Each row is a point on a tangle of strands that fork and nearly touch. The rows are in no order.
Points whose rows are less than 71.3 apart are linked; no others are. Some points are linked to none.
kuve: 23; 4; 33; 16; 8; -1; 2; -13; -46; 40; 19; -24; 13; 7; -19; 7; 24; 25; 19; -81; -13; 35; -41; -21; -41
Vudez: -25; 0; -5; 21; 21; 10; -27; 27; -11; -18; -16; -52; -10; -31; -20; -22; -76; -3; -13; 34; 32; -33; 54; 7; 1
putu: 23; 5; 33; -32; 0; -13; -25; -10; 13; -23; 7; 4; 35; 12; 33; 42; 82; -5; 27; -19; -49; 32; -71; -13; 17
Peki: -13; -20; -17; -43; -19; 20; 15; -24; 53; -28; -51; -6; -20; 2; 16; 9; 5; -66; 21; 75; 15; -6; -10; -4; 59
nutu: -19; 10; -10; 39; 40; -11; -16; 17; -3; 40; -27; -55; -4; -25; -16; -23; -111; 5; -14; 27; 47; -30; 40; -6; 7
zavov: -42; 26; -14; 28; 26; -9; -7; -9; 6; 21; -37; -21; -23; -25; 22; -18; -96; 10; 2; 24; 65; -32; 5; -11; 32
diso: 14; 4; 29; -17; -16; 6; -2; -13; 45; 8; 8; 11; 25; 19; 17; 27; 53; -27; 17; -30; -68; 49; -57; -23; -9
dum: -3; 18; -35; 4; 42; -5; -13; 47; 6; 9; -29; -33; -11; -9; 8; -26; -58; 32; 17; 31; 18; -53; 46; 13; 12
regig: 10; 3; 49; -7; 5; 5; -33; -15; -21; -13; 19; -17; 33; -11; 1; 31; 55; 22; 14; -59; -32; 40; -69; -16; 5
biru: -22; -9; -31; -17; -12; 4; 47; -45; 66; -6; -46; -1; -19; 1; 41; -12; -9; -56; 31; 47; 34; -12; -13; -12; 41
buta: 25; -20; 40; 24; 1; -5; -26; -52; -96; 33; 36; -44; 36; -39; -45; 12; 19; 22; -12; -71; 1; 8; -3; -18; -43
Nuzav: 20; 1; 13; -4; 2; -1; -26; -4; -75; -2; 27; -5; 7; -24; -13; -1; 24; 56; 0; -52; -9; -22; 17; 14; -25
Mobo: -16; 3; -34; 3; -9; -2; 55; -12; 59; 9; -19; 22; -19; 22; 29; -23; -3; -27; 21; 20; 7; -4; -4; -7; 9
Feso: -31; 6; -26; 15; -9; -18; 19; -6; 48; -26; -3; 35; -11; 8; 25; 7; 14; -24; -4; 41; 40; 9; -27; 10; 38
velif: -4; 23; -25; 17; 14; -20; 22; 14; 8; 21; 30; 36; -19; 17; 10; -10; 1; 29; -13; -26; 9; -8; 5; 11; -9
fama: -25; 2; -7; -41; 0; 10; 7; -32; 35; -28; -73; -37; -38; -20; 35; -2; -39; -59; 40; 57; 52; -20; -19; -22; 49
Dol: -4; -29; 19; -1; -10; 26; -2; 32; 0; -14; -22; -33; -11; 7; -40; -25; -43; -23; -7; 28; -12; 8; 36; -3; -21
Bilip: 7; 2; -39; 2; -5; -36; 42; -4; 53; -12; 4; 43; -5; 21; 48; 5; 45; -30; 15; 26; 8; 1; -25; 10; 14
biti: -1; 13; -36; -15; 24; 8; 23; 29; 29; 8; -54; -29; -18; 12; 25; -30; -44; -6; 38; 36; 10; -48; 39; -3; 14
vefi: -17; -16; -8; -39; -9; 26; 2; 1; 36; -44; -49; -18; -26; 0; 7; -2; -11; -54; 18; 69; 16; -8; -2; 0; 51
vur: -22; -9; 14; -12; -29; 14; -42; -2; 40; -37; 13; 26; 13; 6; -14; 31; 30; -11; -28; 34; -24; 42; -29; 8; 32
nefun: 14; -33; 43; 8; -20; 2; -26; 4; -57; 0; 14; -21; 17; -16; -56; -9; -9; 8; -23; -14; -20; 15; 32; 1; -46
zufer: -40; -10; 6; 13; -15; 24; -13; -1; 15; -36; -3; 13; -13; -16; -22; 4; -25; -13; -33; 39; 30; 16; 8; 7; 33
Vivu: 7; -26; 33; -42; -26; 32; -30; 7; 12; -30; -6; 4; 7; 10; -17; 13; 30; -11; -1; 28; -58; 32; -22; 4; 17
Zure: -13; -14; 4; 32; 6; 5; -24; 2; -36; -6; 12; -32; 11; -43; -46; -15; -63; -10; -47; 26; 22; -26; 76; 12; -19
sosos: -8; 18; -7; 15; -11; -21; -6; 12; 28; -26; 35; 48; 13; -1; 15; 25; 42; -6; -25; -15; -2; 27; -35; 7; 8
leni: 20; 14; 25; 13; 17; -5; 1; -8; -34; 26; 22; -16; 10; -1; 1; 13; 40; 20; 22; -93; -15; 36; -62; -24; -27
val: -18; -10; 10; 14; -26; 19; 18; 2; 43; -3; 1; 21; -4; 21; -17; -5; -5; -24; -15; 11; -15; 39; -15; -7; -3
Kava: 21; -3; -3; 23; 17; -28; -9; 6; -47; 70; 24; -15; 18; 3; -50; -15; -45; 31; -34; -14; 9; -14; 63; 5; -52
Vosep: -49; -5; 2; 10; -13; 25; -10; -15; 34; -36; -20; 7; -21; -14; -14; 5; -30; -27; -19; 47; 41; 19; -13; 0; 44
Revof: -16; 7; -14; 20; 23; 6; 13; 24; 17; 24; -39; -32; -17; 9; -8; -34; -74; 1; 6; 26; 25; -24; 36; -6; -6
kevo: 7; -7; 12; 12; -16; 10; 27; 16; 9; 24; 1; 8; -5; 32; -18; -17; -13; -2; -3; -12; -15; 21; 5; -5; -33
bapil: 1; 4; 22; -21; -16; -9; -49; -4; 46; -25; 22; 22; 30; 15; 15; 46; 57; -13; -8; 4; -49; 45; -59; -7; 17
Mag: 9; 6; -15; 26; 18; 4; -7; -32; -53; 39; 47; 2; 20; -29; -28; 1; -35; 22; -67; -10; 10; -37; 65; 21; -33
gana: 31; 22; -15; -10; 11; -16; 26; 8; -14; 26; 14; 20; -13; 30; 24; -4; 37; 32; 31; -52; -25; 1; -20; -9; -28
mip: 10; 13; -32; 4; -4; -38; 31; 4; 51; -8; 17; 46; 0; 14; 42; 10; 53; -29; 7; -8; -14; 18; -40; 0; -6
niv: -2; 18; -45; 1; 34; -25; 23; 21; 19; 25; -15; 19; -23; 22; 31; -21; -22; 38; 21; 24; 19; -44; 25; 14; 18
lum: -15; -14; -3; -11; -14; 32; 38; 2; 42; 3; -42; -11; -20; 18; -4; -22; -34; -45; 16; 32; -6; -1; 18; -13; 6
bam: -3; -33; 26; -13; -21; 34; -4; 22; 6; -17; -19; -15; -7; 11; -38; -12; -20; -23; -7; 27; -30; 21; 15; -1; -10
mika: 3; 10; -26; -3; 27; -1; -15; 47; -12; -6; -13; -17; -10; -3; -2; -23; -34; 41; 8; 18; 5; -48; 54; 20; -3
reze: 15; -27; 59; 4; -16; 12; -35; -21; -61; -3; 20; -28; 27; -25; -42; 9; 22; 25; -9; -44; -30; 31; -15; -6; -29
daz: 1; -18; -17; -29; -29; 1; 7; -12; 58; -30; -12; 28; 4; 22; 22; 22; 43; -48; 11; 61; -10; 13; -26; 8; 42
tad: -10; 3; 25; -9; -21; 2; -51; -1; 30; -33; 32; 26; 27; 2; -3; 43; 45; -3; -28; 3; -34; 46; -44; 3; 21
supas: 1; -18; -2; -35; -12; 13; -4; 29; 2; -52; -22; 6; -9; 8; 5; -4; 21; -13; 15; 52; -8; -13; 12; 19; 24
Dadas: 9; 5; -39; -1; 2; -38; 39; 2; 31; -12; -4; 36; -12; 28; 50; -4; 36; -15; 18; 37; 22; -19; -12; 15; 19
Kis: -2; -26; 19; 17; -6; 1; -8; 27; -21; 7; -5; -33; 5; 0; -54; -24; -51; -11; -22; 19; 4; 6; 52; -3; -36
Taf: 37; -3; -21; -24; -19; -22; 36; -9; 35; -8; 1; 35; 12; 27; 52; 21; 75; -40; 31; 17; -29; 5; -22; 0; 13
kila: -15; 18; -45; 11; 29; -19; 31; 9; 35; 29; -27; 11; -25; 18; 34; -26; -37; 23; 21; 26; 29; -39; 14; 5; 22
vil: -18; -16; -6; -30; -6; 22; -4; 17; 20; -50; -34; -9; -20; 0; -1; -7; -10; -29; 8; 60; 15; -11; 8; 8; 37
norug: 28; 16; -8; -2; 17; -9; 11; 11; -29; 38; 20; 12; -13; 25; 6; -9; 19; 47; 23; -56; -17; -1; -4; -3; -34
lepe: 23; 20; 9; -3; 13; -28; -9; 6; -10; -12; 24; 18; 17; -3; 33; 30; 70; 12; 17; -59; -18; 26; -66; -9; -3
punub: 19; 17; -21; -9; 7; -30; 14; 21; -20; -9; 19; 37; -7; 22; 28; 0; 44; 36; 11; -10; 3; -15; -4; 18; -1
meru: 5; -5; -10; -19; -26; 11; 35; -1; 45; -6; -9; 26; 0; 24; 21; 0; 31; -31; 18; 15; -31; 14; -12; -3; 8
nofi: 21; -28; 46; -4; -15; 10; -29; 3; -63; -6; 12; -26; 12; -23; -45; -7; 7; 24; -5; -26; -28; 7; 20; 4; -41
vizib: 15; -18; 27; -19; -10; 16; -18; 23; -45; -22; 2; -13; 1; -8; -24; -13; 11; 27; 10; -16; -30; 1; 18; 10; -30
nagun: -16; -8; -30; -12; -19; 8; 56; -27; 68; 0; -29; 16; -12; 15; 31; -11; 6; -50; 26; 35; 3; -2; -2; -11; 26
dasib: -5; -23; 7; -35; -25; 37; 8; 7; 37; -22; -27; 5; -10; 15; -9; 0; 9; -41; 7; 42; -32; 14; -2; 0; 25
Bolur: -18; 22; -33; 25; 15; -20; 35; 9; 30; 21; 18; 36; -23; 18; 18; -19; -13; 16; -5; -3; 21; -11; 3; 7; 4
Nen: 10; 4; 2; -16; -23; -4; 9; -12; 70; -2; 10; 28; 21; 17; 28; 26; 54; -43; 12; -13; -54; 40; -49; -15; -4
nakur: -17; 7; -13; 30; 31; -5; -2; 22; 8; 39; -30; -37; -11; -3; -14; -28; -92; 9; -6; 26; 35; -27; 41; -2; -3
sima: 19; -7; 10; 22; -9; 10; -17; -43; -73; 14; 48; -4; 30; -43; -36; 10; -4; 14; -60; -30; -6; -20; 43; 11; -45
Dapo: 32; -11; -28; -29; -20; -13; 47; -12; 33; -8; -13; 29; 5; 25; 52; 10; 61; -48; 36; 37; -18; -13; 4; 5; 22
Lezaz: -8; -3; 40; -3; -23; 10; -59; -9; 11; -26; 36; 18; 34; -8; -14; 40; 37; 8; -35; -16; -40; 48; -39; -1; 14
fezi: 13; 1; 7; -18; -17; -4; 5; 13; 8; -26; 9; 30; 8; 17; 16; 13; 52; 4; 8; -3; -25; 18; -29; 8; 5
Zit: -19; 14; -12; 4; 26; 5; 4; 5; 31; 19; -65; -57; -24; -10; 21; -28; -95; -18; 30; 28; 38; -36; 14; -24; 16
sekas: -5; -7; 5; 14; -11; 15; 32; 17; 21; 25; -17; -2; -12; 27; -19; -27; -35; -8; 0; 9; -5; 7; 21; -7; -26
takap: 5; -29; 24; 23; -14; -2; -18; -5; -53; 6; 21; -17; 20; -27; -58; -8; -31; -3; -50; 3; -1; 2; 59; 5; -43
difo: -2; -17; 46; -1; -26; 17; -47; -8; -11; -24; 28; 7; 27; -14; -29; 25; 27; 12; -31; -15; -39; 43; -24; 5; 2
Gided: -40; 2; -24; 10; -11; -8; 19; -28; 60; -27; -22; 19; -18; -1; 24; 6; -3; -37; 5; 50; 52; 11; -37; 0; 48
Gufa: 6; 7; 24; -4; -8; -6; -29; -2; -28; -32; 36; 18; 25; -17; 6; 30; 55; 25; -14; -40; -17; 22; -34; 7; 6
novon: 21; -2; 16; 29; 0; -22; 1; -7; -54; 60; 40; -3; 18; 8; -42; -1; -15; 21; -35; -49; 4; 17; 21; -9; -55
rif: 23; 17; -2; 11; 18; -11; 0; 0; -49; 45; 39; 6; -7; 11; -9; 1; 11; 53; -1; -73; -5; 0; -3; 0; -37
Vab: -17; 13; -15; 24; 13; 1; -2; 11; -18; 8; 18; 15; -7; -12; -10; -15; -35; 30; -34; 4; 26; -28; 44; 23; 1
Pabik: -16; 21; -34; 7; 46; -7; -14; 37; 14; 13; -43; -44; -15; -16; 16; -23; -76; 23; 20; 32; 32; -53; 32; 5; 27
feve: 14; -6; 4; 17; 4; -7; 11; 27; -16; 47; -3; -14; -3; 26; -34; -25; -39; 20; -5; -8; -6; 1; 41; -2; -48
Nep: 5; 0; -11; -13; 12; 6; -15; 47; -23; -20; -10; -18; -7; -5; -11; -22; -19; 26; 10; 14; -7; -34; 50; 18; -16
dufis: -12; -22; -26; -29; -26; 4; 10; -40; 74; -21; -31; 12; -4; 11; 26; 25; 32; -70; 16; 78; 11; 9; -26; 2; 61
tego: 25; -14; -21; -37; -18; -5; 37; 0; 23; -19; -27; 22; -2; 27; 40; 5; 45; -43; 34; 53; -8; -21; 11; 9; 29
Getuv: -24; -8; -2; -4; 9; 19; -19; 31; -3; -45; -23; -37; -19; -19; -17; -18; -50; -9; -2; 40; 21; -23; 40; 9; 12
Tapi: 17; 0; 17; 21; -3; 8; -21; -44; -77; 14; 54; -4; 31; -43; -23; 20; 18; 20; -46; -63; -6; -7; 6; 3; -35
rire: 18; 5; 23; 17; 20; 4; -23; -30; -82; 21; 35; -31; 18; -28; -15; 12; 34; 43; 11; -90; 6; 5; -30; -10; -21
muvuz: 15; -23; 62; 11; -3; 12; -33; -34; -67; 8; 18; -46; 32; -29; -37; 11; 31; 28; 9; -64; -20; 34; -35; -16; -20
Bas: -9; -28; 21; 26; -11; 12; -24; -4; -38; -14; 17; -20; 9; -38; -53; -8; -42; -14; -53; 21; 8; -4; 63; 11; -21
Rokef: 2; -15; 13; 25; -4; -6; 7; 22; -18; 29; -3; -19; 3; 15; -45; -24; -51; 1; -22; 9; 8; 6; 46; -4; -39
zur: -24; 12; -8; -37; 6; 1; 7; -38; 35; -16; -82; -40; -36; -25; 51; -9; -57; -47; 46; 41; 58; -30; -21; -30; 39
Maram: 28; 8; 8; -18; 6; -13; -3; 7; -49; -20; 13; 11; 7; 9; 21; 12; 62; 41; 28; -39; -14; 1; -30; 4; -5
vor: 4; -4; -29; -35; 0; 5; 38; 4; 33; -15; -50; -8; -14; 13; 41; -12; -2; -41; 41; 56; 13; -42; 26; -1; 34
gak: 8; 9; 28; 14; -2; 1; -24; -14; -40; -8; 46; 8; 29; -26; -7; 29; 42; 24; -22; -68; -14; 24; -35; -3; -9
Nebud: -27; -15; 2; -16; -2; 25; -12; 24; 10; -49; -28; -22; -24; -10; -15; -16; -31; -22; -1; 50; 17; -8; 23; 8; 24
zemuz: 5; -19; 43; -11; -24; 19; -29; 2; -20; -25; 16; 3; 15; -7; -26; 10; 26; 15; -11; -15; -36; 31; -15; 5; -6
palag: -43; -4; -10; -7; -13; 9; 9; -42; 55; -29; -48; -1; -27; -10; 18; 7; -24; -46; 11; 57; 55; 12; -37; -11; 53
vubu: 14; -6; 7; -31; -22; -15; -29; -6; 49; -27; 12; 29; 26; 23; 27; 47; 69; -27; 2; 30; -44; 31; -51; 3; 26
bure: -3; -25; 13; -43; -27; 33; -15; 4; 33; -27; -18; 9; -2; 17; -11; 11; 23; -32; 1; 48; -45; 22; -15; 5; 30
nol: -29; 9; -24; 7; 9; 3; 34; -14; 45; 10; -47; -11; -27; 6; 30; -30; -52; -19; 24; 30; 37; -22; 1; -11; 22
goto: 10; -12; 11; -8; -5; 13; -10; 34; -33; -11; -2; -13; -4; 0; -25; -21; -12; 24; 1; -3; -17; -11; 38; 12; -32
lev: -6; -26; 36; 20; -26; 15; -15; 1; -15; -6; 17; 3; 13; -5; -50; 1; -15; -10; -41; 4; -12; 35; 16; 3; -18
Dimi: 16; 11; -30; -3; 4; -35; 27; 17; 5; -13; 13; 42; -8; 26; 38; 3; 44; 13; 12; 9; 9; -14; -10; 16; 6
pobo: 22; 23; -8; 7; 30; -19; -7; -5; -61; 31; 46; 7; -5; -2; 9; 13; 36; 50; 8; -90; 1; -4; -26; -5; -22
Sok: 29; 17; -15; -12; 4; -21; 33; 6; 1; 8; 13; 29; -4; 29; 36; 2; 55; 11; 31; -38; -26; 7; -29; -7; -17
Mizep: 25; -5; 12; 5; 2; -1; -29; -12; -80; 19; 31; -15; 10; -27; -29; -4; 6; 50; -13; -52; -8; -24; 35; 13; -43
nusa: 12; -11; 3; -31; -10; 3; -1; 28; -18; -42; -7; 18; -2; 12; 7; -3; 31; 12; 17; 23; -13; -13; 10; 19; 8
teza: 15; 13; -6; -4; 8; -9; -12; 9; -53; -3; 33; 19; -1; -5; 1; 0; 26; 56; -6; -41; -1; -20; 15; 18; -14
bogu: -34; 23; -26; 28; 33; -12; -1; 7; 10; 28; -17; -1; -21; -10; 12; -19; -69; 29; -5; 21; 51; -43; 25; 9; 31
datod: -2; 13; -13; 26; 16; 2; -5; -4; -37; 28; 38; 13; 4; -18; -20; -6; -31; 36; -46; -15; 15; -30; 53; 25; -18
vud: -12; 4; -18; -2; 13; 15; 17; 30; 21; 4; -40; -25; -19; 12; 2; -30; -54; -5; 21; 33; 11; -30; 35; -1; 1
taz: 21; -11; 45; 15; -11; -1; 0; -3; -38; 31; 16; -13; 16; 13; -33; 0; 9; 11; -3; -53; -22; 40; -20; -16; -48
Pid: 0; -1; -14; -17; -27; -5; 10; -17; 87; -3; 8; 31; 17; 15; 30; 23; 51; -54; 7; 12; -47; 34; -41; -11; 8
Ledi: 31; -1; 17; 21; 9; -18; -11; -21; -80; 64; 40; -23; 18; -3; -37; 2; 2; 37; -10; -74; 6; 10; 4; -12; -53
rog: -25; 12; -15; -3; 16; 6; 17; -17; 40; 18; -69; -40; -30; -6; 31; -28; -83; -26; 35; 29; 40; -30; 0; -27; 19
Tarir: -2; 23; 6; 10; -3; -27; -23; 13; 23; -19; 39; 42; 21; -11; 18; 35; 52; -6; -25; -38; -14; 34; -51; -2; -1
sego: 18; 27; -5; 5; 24; -26; -1; 5; -42; 14; 40; 18; -2; -1; 20; 16; 50; 36; 8; -81; -2; 5; -37; -5; -15
Tud: 11; 5; -16; 30; 27; -18; -8; 17; -22; 72; 13; -15; 6; 5; -39; -17; -61; 36; -26; -1; 14; -23; 61; 9; -33
zoke: 27; 17; -20; -13; 19; -9; 4; 25; -26; 27; 6; 12; -15; 25; 6; -15; 5; 59; 24; -28; -14; -24; 25; 11; -25
fibe: -31; 4; -30; -6; -1; 0; 40; -38; 51; 4; -55; -7; -27; -3; 48; -22; -39; -35; 35; 40; 45; -23; -15; -17; 34
Vikuv: -20; -2; -11; -43; 7; 22; 9; -3; 33; -37; -63; -43; -32; -11; 22; -8; -36; -59; 34; 58; 32; -28; 5; -12; 44
Tibad: 41; 4; -12; -22; -10; -27; 27; -7; 28; -5; 7; 32; 17; 21; 52; 26; 81; -32; 36; -9; -41; 15; -38; -5; 1
nozaf: -18; 13; -18; 15; -11; -19; 10; 8; 34; -28; 21; 46; -2; 3; 17; 12; 28; -9; -18; 15; 22; 15; -25; 14; 21
Pimup: 33; 14; -5; -20; -2; -22; 29; -1; 18; -2; 10; 25; 11; 21; 44; 17; 72; -12; 36; -34; -39; 18; -48; -12; -10
denu: 24; 10; -26; -29; 6; 5; 31; 28; 6; 11; -27; 4; -12; 30; 21; -21; 4; 15; 39; 9; -25; -31; 33; 2; -14
tumab: -34; -9; -10; -7; -26; 16; -1; -25; 84; -23; -17; 19; -7; 10; 1; 22; 8; -46; -10; 52; -1; 38; -38; -4; 41
Gobuz: 13; -9; 31; -7; -24; 19; 16; 3; 15; 13; 1; 9; 8; 26; -10; 4; 21; -12; 9; -24; -49; 41; -28; -14; -25
bezu: -36; 20; -8; 38; -6; 4; 11; -3; 15; -8; 30; 35; -5; -12; -8; 4; -17; -3; -45; 4; 34; 9; 6; 11; 17
reke: 20; -9; 1; 20; 1; 3; -16; -37; -70; 27; 44; -9; 26; -39; -38; 0; -19; 17; -62; -18; -1; -35; 65; 15; -49
fupi: 11; -9; -27; -33; -6; -2; 32; 12; 22; -25; -36; 8; -11; 21; 36; -4; 22; -32; 33; 56; 6; -31; 17; 9; 30
zasop: -15; 4; -16; -4; -1; -2; 16; 21; 11; -24; -13; 22; -13; 12; 11; -13; -1; 6; 7; 28; 20; -17; 10; 15; 19
debi: 1; 23; -15; 23; 17; -16; 14; 9; -10; 38; 41; 32; -14; 12; -4; -4; -8; 34; -26; -39; 7; -7; 16; 10; -18
bino: -33; -13; -7; -5; -25; 25; 19; -28; 76; -15; -28; 9; -15; 7; -1; 5; -9; -49; -1; 45; 7; 31; -27; -9; 36
zek: 14; 3; 4; 19; 2; -6; 20; 17; -11; 50; 8; 5; -8; 33; -25; -20; -22; 23; -4; -26; -7; 7; 20; -3; -46
vas: 22; 22; 17; 1; 26; -22; -14; -2; -10; -4; 15; -3; 24; -11; 32; 37; 72; 8; 27; -76; -20; 32; -86; -25; 0
vaki: -1; 12; -37; -28; 19; 5; 30; 10; 36; -2; -63; -28; -18; 6; 40; -21; -35; -25; 47; 46; 18; -54; 32; -6; 29
gef: -21; 14; -22; 28; 29; 3; -17; 6; -24; 17; 12; -9; 0; -32; -11; -13; -64; 28; -39; 17; 37; -49; 62; 23; 13
biv: 10; -26; 36; -37; -21; 29; -25; 14; -13; -35; -5; 0; 7; 5; -16; 6; 29; 1; 5; 12; -52; 21; -13; 10; 1
muf: -23; -12; -2; -17; -7; 34; 27; -10; 49; -3; -58; -32; -29; 7; 2; -20; -51; -58; 19; 40; 15; -5; 9; -21; 21
vifo: 2; 1; 16; -4; -12; -1; -22; 4; -35; -37; 35; 27; 18; -20; -2; 17; 42; 27; -22; -21; -8; 5; -6; 20; 7
Dozag: 20; 15; -11; -10; 7; -21; -2; 17; -41; -14; 26; 29; 0; 7; 17; 6; 42; 48; 4; -28; 0; -15; -1; 17; -6
rim: 34; -4; 3; 10; 8; -7; -29; -35; -92; 48; 43; -26; 21; -34; -34; 3; -2; 45; -23; -58; -2; -33; 39; 3; -54
resu: 13; -14; 35; 12; -22; 8; 13; 8; -9; 25; 8; 1; 8; 24; -31; -6; 0; -3; -6; -28; -27; 42; -9; -13; -43
Vem: -15; 13; -37; 13; 3; -16; 50; -4; 53; 16; -1; 29; -21; 25; 30; -22; -1; -8; 13; 7; 12; -5; -7; 0; 2
samud: 22; -1; 3; 26; 8; -24; -4; -4; -51; 67; 36; -6; 15; 7; -45; -8; -31; 27; -38; -32; 8; -3; 45; -2; -51
nale: -49; -6; 6; 10; -11; 22; -3; -26; 42; -26; -39; -4; -31; -16; -8; 4; -44; -37; -6; 47; 50; 24; -24; -11; 46
muvi: 7; 15; 26; 20; 12; -2; -36; -26; -43; -5; 47; -7; 40; -42; -2; 41; 49; 17; -23; -86; -9; 25; -53; -12; -5
febe: 30; -10; 19; 20; 9; -3; -29; -59; -107; 44; 39; -44; 27; -41; -36; 8; 15; 35; -6; -76; 5; -18; 8; -9; -46
kamil: -28; 18; -23; 19; 22; -6; 6; 16; 2; 4; -6; 11; -17; -6; 6; -18; -45; 24; -9; 24; 40; -33; 27; 14; 24
Ruta: -23; -2; -3; 38; 24; -1; -31; 1; -28; -2; -3; -57; 6; -49; -31; -14; -93; -12; -37; 33; 44; -35; 69; 1; -2
gib: -27; -14; 7; 1; -11; 23; -12; 15; 1; -40; -4; 7; -10; -11; -22; -4; -17; -6; -22; 35; 14; 2; 18; 16; 17
zago: -10; -13; 2; 5; -14; 26; 35; 9; 36; 12; -29; -7; -16; 23; -12; -25; -35; -25; 6; 23; -5; 8; 17; -11; -9
sumuz: 12; 20; -8; 18; 19; -13; 1; -3; -39; 48; 51; 17; -4; 4; -13; 1; -5; 45; -30; -55; 4; -11; 22; 9; -31
Gazo: -7; 5; -12; 36; 27; -11; -1; 20; -10; 53; -3; -16; -3; 2; -27; -25; -72; 25; -24; 13; 25; -24; 56; 5; -16
bodiv: 0; -6; 7; -14; -15; 3; -15; 19; -26; -44; 12; 24; 6; -7; -3; 2; 30; 26; -12; 8; -4; -4; 6; 22; 8
zaz: -30; -10; 2; -6; -26; 16; -19; -8; 64; -32; 1; 25; 1; 11; -9; 26; 16; -31; -23; 46; -11; 42; -32; 3; 37
pufa: 21; -5; 40; -24; -19; 21; 4; -12; 22; 10; -1; 3; 22; 21; 4; 19; 43; -17; 21; -26; -66; 45; -47; -21; -10
pep: 11; 19; -35; -5; 29; -17; 9; 31; -4; 25; -1; 19; -18; 25; 15; -18; -7; 53; 15; 0; 2; -34; 29; 16; -6
Pepuz: 7; -6; 55; 22; 14; 11; -31; -37; -53; 4; 23; -51; 39; -34; -22; 26; 43; 26; 14; -78; -13; 37; -60; -22; -6
zinuv: 8; -11; 1; -29; -25; -3; -12; -1; 45; -31; 3; 30; 14; 24; 18; 31; 59; -31; 5; 44; -30; 24; -38; 12; 33
guva: -39; 7; 1; 0; 11; 13; -7; -2; 17; -24; -51; -36; -31; -21; 7; -17; -74; -24; 11; 41; 56; -18; 5; -17; 31
Kuz: 25; 20; 3; -4; 16; -24; -3; 4; -41; -11; 29; 13; 7; 0; 26; 22; 65; 35; 21; -63; -6; 9; -48; -5; -5
fegit: -36; 16; -2; 33; 28; -6; -17; -3; 0; 24; -43; -43; -19; -28; 7; -19; -112; -3; -2; 21; 63; -26; 14; -19; 23
deka: 11; 20; 25; 17; 35; -13; -17; -9; -18; 8; 21; -22; 24; -21; 16; 32; 56; 8; 23; -98; -13; 37; -83; -29; -7
mar: 8; 10; 15; 18; -5; 8; -18; -24; -57; -2; 58; 13; 29; -36; -12; 23; 29; 26; -45; -62; -7; 1; -3; 7; -18

Follow the links from the first point to the second, and from the first to the third. Name the last point that the two ways share.
pufa / Dol / deka | resu
Kis / leni / pufa | resu
mip / rim / sego | Dozag
sego / Mobo / Taf | rif
fama / nusa / Vudez | vil
Mobo / Sok / sego | rif
bino / difo / vubu | tad
zaz / Vivu / zinuv | tad

A fork is a point with three links, a tip a point with one. Leave the first point through the second and follow the links. Name the first fork or tip that comes.
sosos / nozaf | Nebud
Taf / Tibad | norug
Vem / Bolur | rif
datod / Mag | gak
resu / Gobuz | Pid
Dimi / Dadas | mip
Kava / samud | Ledi
Nep / goto | nofi

A fork is a point with three links. Follow the links from the first point to the second and name the forks in between, in order.
Gufa / Nebud | vil
biti / bogu | nakur
Bas / supas | Nebud, vil
taz / Maram | Kuz
Kis / kuve | kevo, resu
